Points on a hilly landscape, in no order, each with its height.
From any point a ball rolls to the lowest of the 2 points nearest to it. It stops when none of these is lower. Distance is the straight distance between rows; heights are no part of it.
mifod (h 752): [138 101 107 140  67  88  73 126 117 110  89  88  91 138 172  88 114 126
 109 145  79 127 134 170 111 107 101  75  64 113 132 132 158 118 121 149
  98 122 140 119 117 107 133 129 118 135 112 168 118]
nogip (h 875): [134 169 134 143 106 130  49 130 130 119 100 104 114 208 157 164 116 129
  76 121 127 168 147 104 137 170 141 154 101 119 170 104 162 134 134 110
 140  94 164 127 117 119 138  90 159 110  97 115 103]
miti (h 703): [188  56 125 127 103 146 173 116 123 163 143 103  81 121  88 130 110 162
 176 147 118  76 107 178 132 139 100 166  91 105 142 150 111  96  93 109
 123  79 167 148 165  97 167 104 165 155 142 143 112]
Gunen (h 596): [118 128 118 134  89 113  60 126 120 112 119 127 132 130 139 108 138 130
 107 126 103 137 163 142 151  95 125  87 100 131 135 115 131 126 113 149
 126 128 132 114 132 127  97 169 127 121 130 129 127]
dakev (h 768): [153 113 130 175 145 155 138 135 111 133 132 103 105 131  81 119 135 148
 153 135  88  71 148 143 144 131 107 183 123 142 160 119 126 106 148  68
  86 123 124 132 141 127 126  99 160 134 130 116 117]
Rom (h 734): [166  76 131 160 126 139 144 123 113 140 147  98 101 122  87 123 124 165
 174 143  95  66 132 168 148 131 103 171 108 114 151 146 119 100 119  99
 107 106 145 132 149 117 148 118 167 121 140 129 115]
pazi (h 639): [177  89 128 112  71 166 137 117 114 190 118 119 100 112 123 137 123 151
 131 174 109 114 112 175 132 104 137 136  49 142 167 147 132 122  67 143
 141  57 160 158 170 112 154 135 150 139 113 177 117]
Mav (h 203): [182  60 172  79 143 129 198 138 135 149 201 152 146  72  70 139 116 135
 214  97 164  55  70 144 125 123 122 133 201  74  85 197 104 145 111 156
 188 122 109 136 101 127 160 151 115 139 193 101 159]
Lep (h 491): [ 81 167  86 155 169 147 135 121 125  89 112 115 150 165 126 116 138 103
 132 120 132 127 133  74 123 179 125 205 174 131 111  87 146 113 177  90
  93 183 130 139 133 117 113  83 131 147 122  93 144]
bul (h 335): [ 14 208  90 135 157  77  93 146 113 100  63 116 155 100 148  60 170 120
 143  84  99 124 131 143 139  96 129 132 167 150  99 125 113 176 183 112
  79 186 115  88 119 120 105 114 132 156 149  97 113]
Daza (h 769): [154 150  96 208 118 154  70 134  87  91 141 101 100 203 113 141  99 134
 139 119 139 123 188 119 165 157 123 158 105 117 150  68 134  87 155 124
 149 103 123  83 120 143 103 128 141 123 115 100 155]
movo (h 120): [116 139 102 135 123 154 163 127 134 111 110 145 129 160 136 129 106  81
  98 152 161 177 139  84  78 166 133 139 146 135 131  70 144 108 134 122
 118 149 131 150 150 123  99 101 108 122  80 125 133]
zam (h 557): [162  98 151 222 170  45 100 128 129  87 176  84 136 140  90 135 127 178
 207  85 119  96 139 137 156 143  78 142 144  61  78 147  96 104 185 120
 134 160 136  88  80 123 125 106 137 101 145  94 174]
bunak (h 756): [163 164 159  94  91 175 107 136 132 182  96 128 115 150 125 189 103 124
  58 166 149 193 125 137 121 146 149 122  59 169 197 126 140 147  85 119
 163  60 144 181 154 137 139 110 106 110  73 152 104]
puzug (h 816): [120 157 103 197 123 138  51 137  94  96 118  94 120 156 112 111 124 135
 131 120  94 127 195 130 170 136 114 145  93 135 153  86 133 128 153 108
 119 118 128  92 133 125 106 129 166 123 121  96 136]
fepo (h 741): [158  85 139  82 141 174 230 127 141 175 154 143 108 108  96 142  98 128
 168 153 135  89  74 129 113 144 132 154 147 135 129 168 115 119  88 113
 119 113 123 152 150 148 177 129 129 145 146 157 119]
zuko (h 836): [140 173 125 159 101 128  14 143 117 111 100  98 107 186 142 171 123 148
  94 118  99 148 167 122 181 136 124 137  74 126 176 111 153 141 125 124
 151  93 167 106 116 125 138 118 167  98 114 106 126]
Besar (h 433): [100 121 159 208 189  59 123 140 119  94 163 102 151 102  88 113 165 153
 198  65 121  84 118 134 154 129 114 147 163  97  58 149 101 128 204  82
 109 200 103  96 101 124 124  98 101 107 164  93 155]
Kopeg (h 345): [146 104 151  93 166 144 198 123 138 120 176 165 149 108 112 142 122 121
 151 134 163 105 101  92 123 130 135 113 208 120  90 145 120 127 114 144
 158 153 102 133 117 144 134 160 106 125 152 125 146]
Kabat (h 726): [130 182 134  95 109 161 127 126 138 174 115 158 141 134 131 169  97 112
  62 150 170 220 131 118  96 158 159 116  92 180 193 104 127 138  95 133
 170  73 126 188 148 145 102 124  79 117  82 137 119]
Vedef (h 655): [133 106 175 163 198  92 133 123 143  89 179 138 159 116  89 136 144 149
 185  95 131  83 122 110 172 142 111 145 187  91  71 149 102 135 170 108
 142 170 117 109 109 132 126 139 129  89 174  67 162]
kupu (h 724): [180  75 141  57 125 146 213 121 135 194 173 157 127  83 114 135  97 129
 164 151 163  97  63 142 107 125 147 140 140 141 113 196 106 126  71 166
 157  87 125 161 152 131 174 146 118 156 133 162 133]
Kalab (h 838): [121 178 108 202 144 157  67 152 100 110 109  80 110 169 105 120 142 140
 134 118  93 108 179 122 166 141 120 194 112 153 158  89 138 136 182  70
 101 130 133 106 131 121 127  86 181 130 110  95 115]
Gepe (h 540): [165  74 129  90  76 125 104 107 139 198 149 125 119  92 160 150 130 155
 110 160 150 146  95 156 133  97 147 109  49 128 122 171 125 118  63 181
 177  42 169 166 159 116 145 156 109 131 118 172 131]
Kori (h 909): [148 169 129 136  75 143  61 149 118 132  64  94  92 218 158 150 110 107
  66 146 113 174 148 141 112 158 132 148  71 133 181  96 173 136 124 114
 114  89 154 122 109 109 138  72 145 124  85 141  77]
zosed (h 736): [ 45 155 123 138 173  87 111 119 143 109  96 110 149 131 173  97 157 132
 150  69 101 130  80 113 129 142 150 156 158 144 111 152 138 147 187  73
  74 202 124 103 105 125 149  53 120 126 152 116  94]
gibo (h 472): [154 143 153  90 172 203 163 126 142 158 177 174 166 127  86 178 117 141
 141 160 119 114 109  86 153 158 147 154 185 128 125 126 142 157 115 108
 174 113 101 160 144 181 150 167 130 112 141  81 141]
lal (h 364): [ 99 150 137 132 133 101 130 136 125  93 136 163 152 101 118 100 174 108
 130  90 154 119 171 101 138  84 124  86 184 112  73 118  96 130 168 174
 131 184 104  88  99 125  96 169 109 141 161  97 133]
tovo (h 558): [ 68 197  65 183 160 120  98 120 116  73  73  95 152 173 134 100 144 116
 133 109 133 143 159  86 125 175 132 223 152 126 136  73 153 135 186  99
 113 161 146 128 129 117  94  78 133 131  98  81 141]
Tefo (h 608): [123 126 110 111 114 136 160 156  94 125 114 161 131  79 107  92 147 100
 131 138 117 104 167 157 118  67 137  75 151 168 125 136 108 131 107 156
 115 135  82 111 140 133 109 188 108 152 142 153 145]
Pegod (h 358): [ 33 208 107  62 160 120 161 117 148  99  96 199 184 137 152 136 144 102
  87 101 157 187 119  78 110 154 164 132 219 139 131 116 120 164 132 133
 154 180 136 127 126 128 130 137 120 122 145 107 134]
git (h 452): [171 116 116 147 134 107 113  92 151 109 184 122 135 168 148 159 110 111
  95 116 201 182 123  88 111 166 126 102 157  85  90  78 129  78 137 170
 192 122 142 122  97 136  78 135  97 115 100 115 148]
gor (h 353): [100 127 109 131 151 121 186 109 152 107  88 106 120 166 179 109 108  98
 114 135 128 151  98  76  76 166 121 180 150 129 122 106 157  97 151  97
  73 180 130 155 116 113 123  51 123 146  99 149 111]
Reram (h 385): [181  87 124 136 130 127 135 116 135 125 184 135 140 127 118 153 134 107
 117 130 206 144 130 104 120 137 122  89 142  97  96  93 121  92 115 190
 184 117 113 145 106 131  79 165 107 132 115 127 155]
Bufa (h 699): [ 58 153 115 118 159 106 136 125 135 108  73 124 150 137 168  94 137 111
 127 112 100 127 120 120 115 142 134 147 138 156 141 138 141 139 164  79
  58 180 124 119 118 122 146  72 130 148 127 138 101]
penan (h 767): [ 53 168 166 129 181  84  90 122 147 119 109 132 156 115 160 110 162 154
 143  72  94 122  87 126 159 131 141 130 140 124 111 174 127 162 167  73
  94 170 133  98 112 130 162  84 128 111 161 123  87]
Zafo (h 633): [150  66 131  99  88 138 178 138  98 160 104 117  96  77 121  92 120 130
 175 154  99  67 110 193 122  88 130 128  98 139 150 172 108 111 100 128
  83 122 133 129 153 105 174 120 133 152 161 176 111]
nela (h 548): [150  88 134 117 121 131 169 147 123 126 164 164 136  85 115 120 147 112
 129 115 164 110 141 130 117  79 129  65 149 117 107 147 104 123 131 195
 157 137 105 118  96 128 110 192 104 150 135 139 153]
latu (h 591): [ 55 196 116  80 117 119 140 144 132 118  50 158 145 125 152 108 119 109
  85 134 107 172 152 142 110 119 137 109 131 178 163 110 142 171 126 114
  87 144 128 108 136 127 121 119 133 139 116 144 114]
bufo (h 357): [ 46 200 101 120 111  79  84 134 118  83  77 156 147 107 132  83 166 107
 102  87 117 150 171 127 139  96 132  93 169 122 100 101 123 172 152 160
 128 166 116  95 120 127  84 165 135 138 146  90 111]
rorud (h 635): [170  88  99 167  88 103  77 120 129 131 160  82  98 177 164 141  92 131
 102 135 145 163 146 139 122 133 120  90  79  88 133 114 134  76 117 176
 151  91 147 113 110 121 103 144 122 119  96 140 130]
vum (h 527): [ 33 224 120  47 122 115 162 147 145 120  34 185 148 125 167 134 109 114
  83 116 125 209 134 150 106 126 148 105 151 185 168 136 128 195 106 128
 105 154 133 110 130 121 134 128 124 144 117 147 133]
Neb (h 753): [141 115 113 186  71  72   6 124 117 108 131  91 104 141 151 127 141 157
 123 116  81 120 158 143 179  75 109  88  74  89 113 144 138 133 132 151
 137 125 147  85 110 123 117 167 153 103 149 110 145]
Tasab (h 623): [ 70 206  83 159 150 140  78 136 115 106  63  86 143 183 123 102 156 119
 125 109  99 133 147 108 132 155 134 220 128 157 155  99 144 162 198  67
  96 147 141 134 117 105 118  67 159 148 110  96 106]
rav (h 698): [107 178 136  81 103 145 166 137 140 154  97 167 147 124 157 140 112 103
  70 148 167 227 123 125  73 143 141  93 118 187 168 108 113 149 104 142
 145 108 126 159 144 146 120 133  83 112  94 145 134]
Renot (h 507): [136  98 133 120 116 144 121 138 127 144 113 122 108 126 137 120 106 132
 121 144 102 115 136 151 126 115 126 121  82 142 155 135 145 126 105 121
 110 110 139 132 148 126 137 126 149 131 114 162 101]
Fevik (h 779): [139 143 141 156  94 129   6 143 105 125 120 101 114 142 129 160 140 163
 101 128  70 125 165 147 202  91 127 117  63 120 166 125 141 153 109 124
 153  82 158 103 146 128 128 158 153  93 145 106 137]
Tel (h 687): [119 113 179 144 184 114 169 154 132 105 178 155 157  92  81 124 152 141
 194  93 134  57 109 133 156 118 124 142 207  97  78 163  94 144 160 113
 136 172  86  95 109 134 136 126 112  99 205  96 163]
Teni (h 522): [121 141 109 117  92 118 102 137 118 115 118 139 137 130 139 110 129  99
  95 143 143 166 161 138 102 107 129  72 107 140 136 103 128 118 114 161
 137 122 114 128 136 132  92 169  87 132 108 150 133]
mikor (h 355): [ 84 114 144 180 172  59 128 152 115  89 148 113 139  78  99  81 174 142
 183  72 118  68 119 148 149  96 112 115 167 111  74 157 101 139 199 112
  96 209  83  81  88 122 131  99  99 129 175 112 125]
mide (h 221): [ 85 155 132 162 152  61 108 147 117  87 127 135 147  82 121  83 180 120
 148  78 119  95 148 128 151  86 133 104 171  97  70 139 107 137 191 140
 106 197 103  82  98 118 101 136 115 143 163  92 125]
Kon (h 469): [159 104 137 131 168 181 199 123 135 131 183 142 130 131  72 142 109 134
 163 145 147  99 113  94 139 154 113 163 173 114 107 107 127 122 129 103
 140 131 104 147 135 145 118 134 124 135 131 102 165]
tezi (h 499): [134 110 176 205 188  33 106 122 144  85 183  85 151 115 111 138 141 173
 192  68 112  95 101 134 150 142 104 134 157  75  65 168 111 124 187  97
 140 182 132 103  86 125 158  85 127  77 163 105 146]
Dobaf (h 443): [ 45 207 125  50 136 108 160 129 146 120  82 203 164 121 172 148 131 107
  70  95 152 210 123 106 107 132 162  99 191 160 141 135 126 174 103 149
 149 165 143 120 120 132 135 144 119 137 126 129 133]
nafi (h 508): [173 120 149 114 163 214 205 117 132 160 178 148 135 129  69 160 109 140
 150 172 124  78  94 102 140 158 125 182 181 125 124 133 140 133 111  82
 138 113 104 160 151 155 154 139 134 114 138  87 142]
sov (h 692): [152 103 125 162 153 154 147 123 106 100 162 129 138 125  78 121 140 123
 155 123 150 104 176 118 156 123 118 135 152 121 121  84 116 118 142 131
 134 143 109 112 133 142  96 154 135 127 142 102 165]
resof (h 261): [203  78 143  81 141 146 170  91 155 174 209 135 150 109  98 161 108 151
 154 149 209 110  69 107 118 155 124 134 137 106  88 129 111 119  79 186
 211  67 108 167 118 147 103 161 110 145 110 131 159]
kuraz (h 196): [203  66 152  73 125 138 161 123 132 190 203 147 152  70  88 149 118 156
 171 131 194  89  76 141 132 117 119 141 136 113  92 165 105 134  80 189
 200  56 123 168 129 136 135 172 121 157 144 118 167]
mazag (h 577): [132 104 125  97  83 157 156 140 114 163  84 128 100  94 135 107 119 119
 126 172  88 107 126 178 122  86 137 112  68 165 168 165 119 137  92 115
  89 103 133 135 163 136 166 130 136 140 133 184 114]
rure (h 429): [135 108 143 145 155 134 167 104 154 132 136  99 104 169 135 137 107 137
 129 127 118 110  98 106 109 180 108 175 137 106 115 135 149  96 139  80
  93 150 141 152 122 124 149  73 150 139 112 131 103]
povir (h 720): [128 115 140 151 117 117  36 126 122 124 106 107 115 134 136 132 140 162
 118 123  69 108 142 160 180 109 124 123  62 118 154 161 143 138 119 106
 120 106 166 108 140 112 155 132 165 101 138 127 109]
fid (h 95): [177  60 166  98 128 119 155 128 137 156 200 147 142  74  89 136 132 155
 189 100 168  74  83 141 151 103 116 121 150  89  89 181 105 138 107 173
 187  98 133 138 126 122 154 178 127 130 172  99 146]
Pivaf (h 351): [162  91 100 140 111 162 183 138 115 146 128 126 106 115 101 118 100 104
 127 171 149 137 146 138  91 125 121 109 103 141 136  98 116  85 112 145
 120 105 116 139 155 121 109 135 104 137  87 169 133]
tafot (h 432): [ 51 177  79 137 153 110 117 153 102  95  81 131 152  93 119  64 161 102
 147 108 108 111 157 149 144  90 129 115 176 158  98 105 115 154 176 117
  79 181  80  83 129 124  96 137 126 161 154 107 124]
gidu (h 321): [184 107 139 107 143 150 133  94 145 161 201 146 150 115 116 170 120 133
 114 135 210 146  98  91 113 151 138 106 140 124 111 104 119 116  92 172
 198  82 117 156 123 156 100 161  95 117 101 119 151]
dipir (h 717): [111 114 182 152 188  95 144 158 128 121 167 126 138  82  93 111 151 171
 201  71 120  59  95 148 144 122 137 135 182 101  87 182  99 141 167 102
 118 172  95  90 121 133 168  99  92  99 204 112 129]
Gele (h 412): [112 112 132 120 175 152 191 123 132 111 162 153 151 130 107 125 126 115
 141 129 148 112 113  78 124 154 117 144 194 123 101 124 129 111 137 118
 119 183 113 130 119 130 124 118 116 139 139 116 146]
kudo (h 612): [140 112 150 198 168  77  78 125 131  83 176 118 148 132 103 131 143 155
 171  94 116 106 157 117 180 136 109 142 143 101  90 125 108 126 173 118
 140 154 138  94 113 133 127 138 155  90 153  71 167]
riso (h 668): [118 154 112  72 125 137 202 137 144 143 120 166 130 113 172 135 105  92
  70 151 180 202 104 106  60 147 147  88 152 161 135 129 115 119 103 153
 134 149 115 151 128 147 119 136  78 115  86 171 137]
Fon (h 258): [ 97 124 100 119 133 127 204 142 141 104  90 127 114 141 166 114 104  73
 106 156 149 164 117 103  70 143 121 134 146 148 117 100 136  92 135 125
  84 181 118 138 126 120 116  94 104 146  98 157 132]
Dizam (h 350): [108 187 145  94 176 156 126 120 121 122 156 194 186 119 113 159 152 133
 121 121 155 159 146  75 153 125 149 116 204 131 123  89 128 170 127 141
 176 135 104 127 135 162 116 188 131 113 168  78 149]
mopib (h 498): [173  82 140  76 112 130 125 102 151 191 172 141 130  90 149 164 120 150
 116 153 162 141  74 124 107 132 136 100  87 134 119 157 127 112  76 183
 185  64 153 176 137 128 145 159 119 122 108 162 121]
tebi (h 848): [ 96 164 127 106  82 128  92 141 124 114  46 121 120 151 155 112 112 103
  64 154  77 173 140 166 111 126 128 104  60 161 171 112 158 174 121 111
  87 113 144 128 139 104 118 103 124 137 105 158 114]
Punag (h 427): [ 99 141  94 151 163 134 167 110 145  89 118 118 128 183 144 124 122 108
 119 131 142 143  94  50  91 185 108 200 184 115  92 105 160  90 163  93
  96 193 134 159 121 119 114  62 121 144 108 107 140]
Guz (h 356): [139 127 123 147 131 163 184 120 140 125 121 103  94 176 112 147 125 103
 111 165 137 122 124  90  84 179 125 188 141 139 129 102 151  92 139  90
  82 144 129 156 144 125 129  70 149 139  97 138 115]
zakav (h 346): [125  86 111 124 138 123 207 126 131 119 101 109 111 123 151 105 104 102
 141 149 126 123 108 121  74 127 110 132 137 139 122 132 126  88 134 113
  66 167 114 132 118 118 136  84 114 152 110 180 112]
Bok (h 663): [127 100 140 125  88 116  48 113 130 149 116 118 122 123 159 150 136 150
  95 135  89 135 127 154 159  93 132 102  62 108 148 160 155 139  96 139
 133 101 179 133 134 117 141 149 133 107 139 147 115]
diz (h 688): [171  97  94 162  77  99  79 119 131 118 119  71  83 176 179 106  92 122
  93 151 104 155 143 154  99 126 107  96  64  87 144 106 158  85 106 155
 120  98 137 117 105 112 113 119 121 129  96 157 120]
sil (h 530): [ 84 172  96 124 122 113 121 166  96 110  83 142 126  89 117  78 149 104
 136 137  97  96 184 165 136  56 126  80 147 162 116 121 108 153 135 134
  89 159  85  88 136 137 105 163 123 153 154 134 132]
tem (h 595): [138  94 126  97  60 111  62 100 144 174 135 119 119 110 184 156 138 145
  96 156 124 149  94 154 132  88 140  85  48 114 140 178 144 141  76 174
 162  74 173 143 149 118 139 153 108 110 120 163 130]
Muda (h 632): [121 120 130  79 114 129 169 137 132 140 128 163 129  98 163 125 125  96
 101 135 156 162 119 118  82 110 136  76 144 143 129 148 117 129 112 165
 127 136 122 141 124 137 135 164 100 131 115 172 131]
bodi (h 590): [177  94 139 117  77 161 155 117 128 166 109 103  80 139 134 160 112 136
 102 170 112 138 115 160 109 140 131 142  46 120 167 144 136 115  83 120
 114  69 169 173 156 115 163 100 155 137  97 174  92]
ter (h 409): [175  89 125 106 113 166 197 117 129 167 150 126  92 122 107 140  94 125
 139 174 156 132 105 131  91 146 117 146  98 138 139 128 116  89  92 135
 126  91 129 165 153 128 124 134 128 135  92 166 122]
kis (h 487): [165 113 145 152 131 130 156 101 144 150 130  69  74 206 138 165 117 142
 120 140 118 116 120 105 103 181  94 208 118  99 134 126 150  89 135  94
  94 120 140 157 112 111 158  58 177 140  86 142  86]
fisul (h 517): [165 137 119 168 134 116  81 100 153 102 167  97 117 194 159 167  90 128
  96 106 170 176 135  89 121 182 130 130 128  90 126  83 141  80 137 143
 174 111 157 111  96 149 104 107 140 113  88 102 142]
tifoz (h 575): [163 131 104 179  96 111  46 112 127 111 155  93 108 193 177 157  79 125
  88 104 159 183 148 114 131 152 140  99 101  95 143  76 138  78 128 165
 174  87 145  99  85 147  98 121 119  99 103 109 141]
zaki (h 680): [127 125 110 145  57  74  17 128 127 100 116 105 106 135 156 104 154 124
  91 125  79 136 149 141 141  77 125  65  78  99 111 126 150 142 128 163
 135 132 135  87 106 111 110 175 125 114 142 131 146]
fiz (h 725): [160 121 129 177 143 152  86 124 119 101 162 132 124 150  96 137 120 142
 134 125 133 116 176 118 160 142 121 143 125 115 135  77 126 113 133 126
 153 108 127 109 133 150  99 150 143 110 131  90 159]
nagop (h 654): [139 110 114 145 125 162 159 144  91 119 136 141 140  93  90 104 140 109
 153 141 138 110 173 152 143  85 123 112 142 149 144 104 115 121 128 136
 122 135  94 114 144 137  94 183 112 137 150 134 148]
zur (h 246): [ 68 196 118  76 158 124 145 118 141 108 140 205 183 120 141 150 163 122
  98  96 159 168 134  77 130 129 162 106 222 138 106 107 115 166 139 159
 173 165 116 129 115 149 125 171 119 110 159  83 137]
ligo (h 886): [108 169 103 145  95 127  68 146 121 102  63 104 115 183 151 108 109 102
  87 147  87 162 166 147 109 147 133 131  77 148 176  84 158 140 137 102
 105 110 136 114 128 105 109  93 136 135  90 137 111]
fug (h 656): [ 68 163 107 129 127 124 116 132 125 110  53 112 138 134 158  86 128 103
 118 132  91 129 144 139 111 115 127 127 114 165 146 107 141 151 154 107
  73 160 127 117 134 108 119  96 138 154 122 142 110]
Gir (h 758): [147 122 148  75 146 183 203 127 132 180 126 161 117 105 120 152 108 126
 147 162 127 122 102 121 111 126 153 134 130 171 160 168 122 132  80 116
 124 114 115 153 151 154 176 153 132 137 129 163 124]
Zazi (h 787): [165 143 143 108  98 194 143 132 115 171 109 136 109 126 107 171 127 122
  91 173 132 150 140 134 123 132 138 139  84 168 191 120 143 133  91 108
 139  73 130 178 175 136 142 125 141 121  87 156 106]
vut (h 431): [137  93 117 137 118 156 158 132 126 126 101 106  91 134 134 113 109 117
 135 165 102 110 135 142 101 136 112 137  99 135 155 115 135 100 130 101
  73 133 120 143 133 117 135  93 141 137 106 165 101]
vod (h 251): [153 128 113 148 117 178 179 132 125 121 128 116 100 160 111 140  99  99
 112 161 157 156 151 112  89 160 126 149 119 140 147  83 135  87 122 106
 119 115 120 157 142 129 101 100 117 129  80 144 125]
pas (h 438): [128 132  99 123  99 155 147 150 112 114 102 128 118 113 120  95 112  98
 116 175 125 143 168 151 103 111 126  91 109 169 144  90 128 117 123 129
 106 132 108 128 153 134  99 147 103 144  99 151 139]
lasob (h 802): [104 119 163 172 153  58  65 121 148 108 142 103 134 122 162 121 151 163
 151  85  93 126 117 140 159 129 126 115 111  96 104 159 135 132 169 107
 105 158 148 107 109 119 160 113 148  91 152 110 113]
val (h 807): [ 96 134 119  94  67  92  71 128 127 110  58 118 114 147 188  97 123 104
  79 140  72 160 128 169 107 111 125  62  63 143 138 136 167 152 111 140
  95 129 141 118 113 111 117 120 122 127 113 164 119]
vop (h 683): [174  77 126  92  82 159 152 129  96 198 131 144 121  72 108 121 136 139
 164 160 127  91 109 190 155  80 139 146  74 151 156 174 112 129  70 149
 154  59 159 150 188 113 167 154 141 145 163 154 133]
bekag (h 457): [180 106 137  94 127 161 153  99 162 182 166 129 107 139 122 178 100 146
 110 157 167 140  82 118 108 159 136 131  92 122 131 136 127 106  89 135
 171  70 135 186 145 136 135 132 130 130  86 158 104]
dol (h 195): [ 14 204 102 102 126  65  81 131 131  91  46 152 165 121 159  69 160 120
 119  83 103 150 125 142 131 105 141 107 157 142 116 121 132 185 154 137
 105 181 126  96 105 117 104 129 126 153 133 101 114]
kun (h 464): [ 64 199 101 157 110  95  42 120 120  77  92 137 158 131 112  88 173 119
 121  88 124 157 194 116 162 100 132 101 155 125  99  69 121 164 165 155
 146 137 116  93 119 142  71 186 142 124 141  71 133]
dez (h 804): [118 146 106 196 166 140 108 145 105 111 121  80 129 150 103  97 154 145
 161 113  91  93 159 132 156 145 109 199 128 146 140 109 123 136 184  57
  79 150 119 120 132 118 117  76 156 139 126 103 122]
Karep (h 770): [109 122 156 169 150  88  54 120 142 121 108 100 131 140 157 125 145 167
 137 101  66 103 119 150 174 130 123 139  82 113 139 169 141 152 153  78
  86 136 158 121 110 111 165  92 172  92 149 123  92]
Fita (h 780): [159 139 141  97 134 204 173 134 116 184 132 164 133 101  96 156 137 132
 119 175 130 132 137 132 132 115 144 138 103 181 182 123 130 141  80 105
 139  79 111 161 174 156 155 150 134 132 124 144 133]
fud (h 674): [167  61 133 105  90 128 174 112 134 163 120 100  84 101 132 118 112 143
 160 147 104  97 100 179 109 122 109 135  79 104 137 160 114 105  94 129
 105  97 161 148 145  98 171 112 148 152 136 174  93]
ril (h 750): [ 74 145 178 128 193  98 123 148 145 120 135 140 144  96 131 121 161 160
 182  60 100  81  79 135 148 128 156 125 172 126 108 194 112 148 156  81
  91 177 102  82 128 135 170  82 109  93 198 128  93]
rakep (h 808): [126 106 147 161 117  67  45 113 137  99 149 106 131 123 153 120 149 144
 130  93  98 125 148 135 169 102 119  94 115  97 102 145 136 127 151 147
 135 145 154  95 100 123 123 155 150  98 146 103 124]
Nek (h 289): [145  80 164  81 166 138 218 137 142 121 194 163 137  99  96 147 111 126
 180 110 155  70  71 110 127 137 125 127 222  83  87 195 103 131 125 147
 161 153  92 126  90 132 152 146  99 125 169 118 152]
vabup (h 541): [178 102 145 135 101 143 154 114 137 157 117  89  65 182 131 156  96 143
 106 153 124 124 118 133  96 171 103 173  76 107 148 125 144 106 104 112
 109  78 144 162 138 109 155  77 174 141  91 163  76]
Zogor (h 594): [143  94 134  90 115 122 144 122 138 153 162 161 137  96 143 130 137 115
 118 123 165 138 114 127 117  98 135  74 130 120 116 150 113 117 107 185
 164 111 131 142 121 136 122 179 108 135 119 152 131]
supur (h 707): [176  86 134  82 117 173 194 129 108 197 161 154 128  73 102 129 121 145
 171 161 153  93  95 159 126 101 143 146 116 162 149 163 110 127  64 155
 160  67 129 167 174 142 160 160 135 149 150 153 144]
lavu (h 422): [146 163 156  87 166 181 115 102 145 147 181 174 185 125 114 181 129 149
 106 140 150 157 120  71 152 151 153 124 180 133 130 104 139 164 104 135
 201 105 114 159 133 172 131 181 120 114 154  76 149]
lezu (h 473): [129 143 129  97 116 119 164 163 127 115 153 182 147  90 132 122 177  96
 108  99 158 120 164 111 124  65 140  69 182 123  97 142 100 140 145 204
 140 160  88 104  93 136  97 194 104 156 144 120 139]

Two balls start at each pair of points below. Name the first point that both come to, or write -.
kupu / nafi | -
penan / lasob | -
Daza / Fevik | -
bunak / Fita | -

For each start below, name the point where the ball stops.
nogip | Pivaf
Karep | Pivaf
dipir | mide
rakep | Pivaf
ligo | fid
puzug | dol
Zazi | mide
Gir | movo
